A landscape with many valleys, sampled at points; each row gives a point and its height.
From any point a ball takes the steepest step (drop divided by distance) to one of its 3 nearest points. It stops when none of these is lower. Distance is the straight distance between rows; heights are no part of it.
z169: [-23  -7 -19   4 -32 -19   0   9  -6 -19  -2   9 -30]  (h 621)
z352: [ 12 -19 -27  15  12  39  -7  17   2  -4  -7 -12  28]  (h 294)
z788: [-21  -9 -23  13 -27  -5  -3   7  -8 -19  -4   8 -22]  (h 707)
z943: [-18   2  -5 -15 -16 -29   6   7   6   0   6   6 -21]  (h 539)
z197: [  2  17  32 -21   7 -26   9 -15   2   0  20   7  -1]  (h 507)
z63: [  9  -7 -17  10   7  28   0   7   4   8 -11  -6  17]  (h 325)
z217: [  7  11  16  -8  12 -13   8 -12  10   9   2   5  -2]  (h 429)
z321: [ -8  -2 -12   2 -10  -6   5   1   6   1  -3  11 -17]  (h 772)
z117: [ 13 -12 -17  10  15  34   3  13   6   8 -11 -11  24]  (h 310)
z590: [-17 -11 -30  17 -27  -2  -7   2 -14 -20  -3   6 -22]  (h 244)
z191: [ 1  3 -4  2  0 -1  8 -4  9  8 -8  9 -8]  (h 591)
z496: [ 11 -34 -41  23   5  31 -31  14 -12 -18 -11 -20  22]  (h 354)
z665: [10  6  7  0 11  2  4 -5  9 13 -8  3  2]  (h 441)
z991: [-14 -14 -41  26 -24  -1 -18   1 -22 -24  -8  -1 -19]  (h 488)
z866: [ 18  19  54 -17  32  17   6 -16   3  11   6   4  21]  (h 274)
z686: [ 20   7  10   5  24  14   6   0   9  14 -10  -5  16]  (h 216)
z145: [  3  18  38 -25  11 -18  10 -16  -1   6  17   8   1]  (h 519)
z225: [ -1 -16 -33  19 -10  23 -16   5 -10 -10 -10  -3   0]  (h 229)
z986: [-28 -11 -28  14 -40 -23  -7   9 -16 -31  -1   0 -33]  (h 245)
z737: [ -1 -23 -39  27  -9  24 -23   6 -16 -12 -10 -13   6]  (h 270)
z187: [  8 -26 -35  18   3  37 -23  16  -8 -12  -7 -16  23]  (h 307)
z40: [-11  -9 -29  17 -17  13  -8   3  -9  -7  -8   3  -9]  (h 452)
z395: [-13   6   9 -20 -12 -38   7   2   8   3  14   3 -20]  (h 512)
z401: [28 11 37  0 35 21  8 -3  6 15 -6 -6 30]  (h 350)
z408: [ 14  -5 -12  11  13  26   4   7   6  15 -11  -7  15]  (h 332)
z864: [-20 -13 -37  22 -31 -11 -14   4 -20 -27  -7   3 -23]  (h 431)
z376: [ 22  12  40  -2  28  13   5 -11   6  13  -5  -2  20]  (h 330)
z94: [ 23  15  51 -12  34  21   6 -10   4  11   2  -3  28]  (h 242)
z651: [ 14   2   4   5  16  13   7  -1  10  14 -11  -2   9]  (h 313)
z959: [ -5 -12 -27  17  -9  23  -8   2  -5  -2  -9   1  -3]  (h 293)
z322: [ 26   8  13   4  27  17   8   3  10  15 -10 -10  26]  (h 168)
z791: [ -5  14  22 -22  -2 -35   7  -6   5   3  17   3  -7]  (h 497)
z128: [ 11 -31 -43  25  -3  25 -33  15 -16 -17 -11 -19  13]  (h 329)
z890: [ 16  15  23  -6  18  -3   7 -13   8  13   0   2   4]  (h 386)
z254: [ -2 -18 -30  19  -5  28 -12   5  -6  -2  -7  -6   4]  (h 256)
z466: [  9  17  37 -18  16 -12   5 -15   1   5  10  11   4]  (h 530)
z628: [24 11 22  2 24 11  3 -6  8 14 -8 -2 15]  (h 278)
z3: [-10  25  42 -32   3 -28  12 -11  -3   5  36   6   3]  (h 564)
z655: [ 18  14  33  -4  23   5   7 -14   5  14  -5   0  14]  (h 335)
z299: [  1  15  23 -17   6 -26   8  -9   6   3  11   6  -8]  (h 486)
z350: [  7  23  52 -28  23  -3   9 -20  -3   5  17  10  12]  (h 548)
z612: [-30  -9 -11  -7 -34 -28   2  12   1  -9   5   2 -30]  (h 573)
z976: [-13  21  36 -30  -9 -40   8 -10  -4   5  34  -4  -2]  (h 565)
z139: [ -5  18  39 -29   0 -31  10 -12  -1   4  32   1   0]  (h 538)
z476: [ -4 -19 -42  26 -18  13 -27   1 -19 -18 -11  -9  -8]  (h 317)
z114: [-20  -5 -15  -2 -20 -13   4   5   1  -7  -1   7 -21]  (h 805)
z561: [-24  -4  -6 -13 -32 -32   4  12   5  -7   6   4 -29]  (h 560)
z685: [ -1   9  16 -15   0 -25   8  -7   7   3   6   7  -6]  (h 469)
z520: [ -6   5  -5  -9 -10 -18   6   2   8   3  -2  11 -14]  (h 604)
z81: [  6 -16 -27  19   4  34 -11  11  -2  -3  -7 -11  17]  (h 279)
z188: [ -7  12  14 -19  -4 -37   9  -5   6   4  14   2 -11]  (h 494)
z317: [-20   7  11 -19 -18 -45   4   5   7   8  18  -6 -18]  (h 524)
z163: [-21 -10 -21   5 -23  -9  -1   7  -1 -14  -3   8 -20]  (h 231)
z218: [ -5  -2 -15   5  -5   5   5   1   4   6  -9   9  -8]  (h 646)
z364: [ -4  -6 -19   9  -7  14   0   4  -1   2  -8   4  -4]  (h 474)
z190: [-21   0  -4 -16 -22 -33   6  10   6  -1   9   2 -26]  (h 551)
z857: [ 11  18  40 -16  24  -3   6 -16   3   6   9   9   7]  (h 540)
z375: [25 13 51 -7 42 29  6 -3  7 12 -6 -7 37]  (h 303)
z388: [ 20  -4  -8   7  23  30   8  13   8  10 -11 -13  30]  (h 321)
z692: [-14 -11 -30  19 -22   7 -10   2 -12 -16  -8   2 -15]  (h 583)
z451: [  3  -8 -19  10  -1  16   4   2   1   8 -13   1   4]  (h 430)

Two balls start at each pair of points below. Name the first point that both come to, or write never.
z139 and z976 => z685
z352 and z218 => z225
z191 and z451 => never
z145 and z395 => z685

Where does a ball stop that starts at each point below?
z496 => z225
z561 => z685
z190 => z685
z217 => z322
z364 => z225
z628 => z322
z317 => z685

Call two points neighbours if one is among the 3 nearest of the other. Go from one point of each pair to the other, from neighbour to neighbour, staying as low as possible. Name the highest point that can't be avoided.
z225 and z986 => z991
z590 and z986 => z864
z163 and z94 => z169
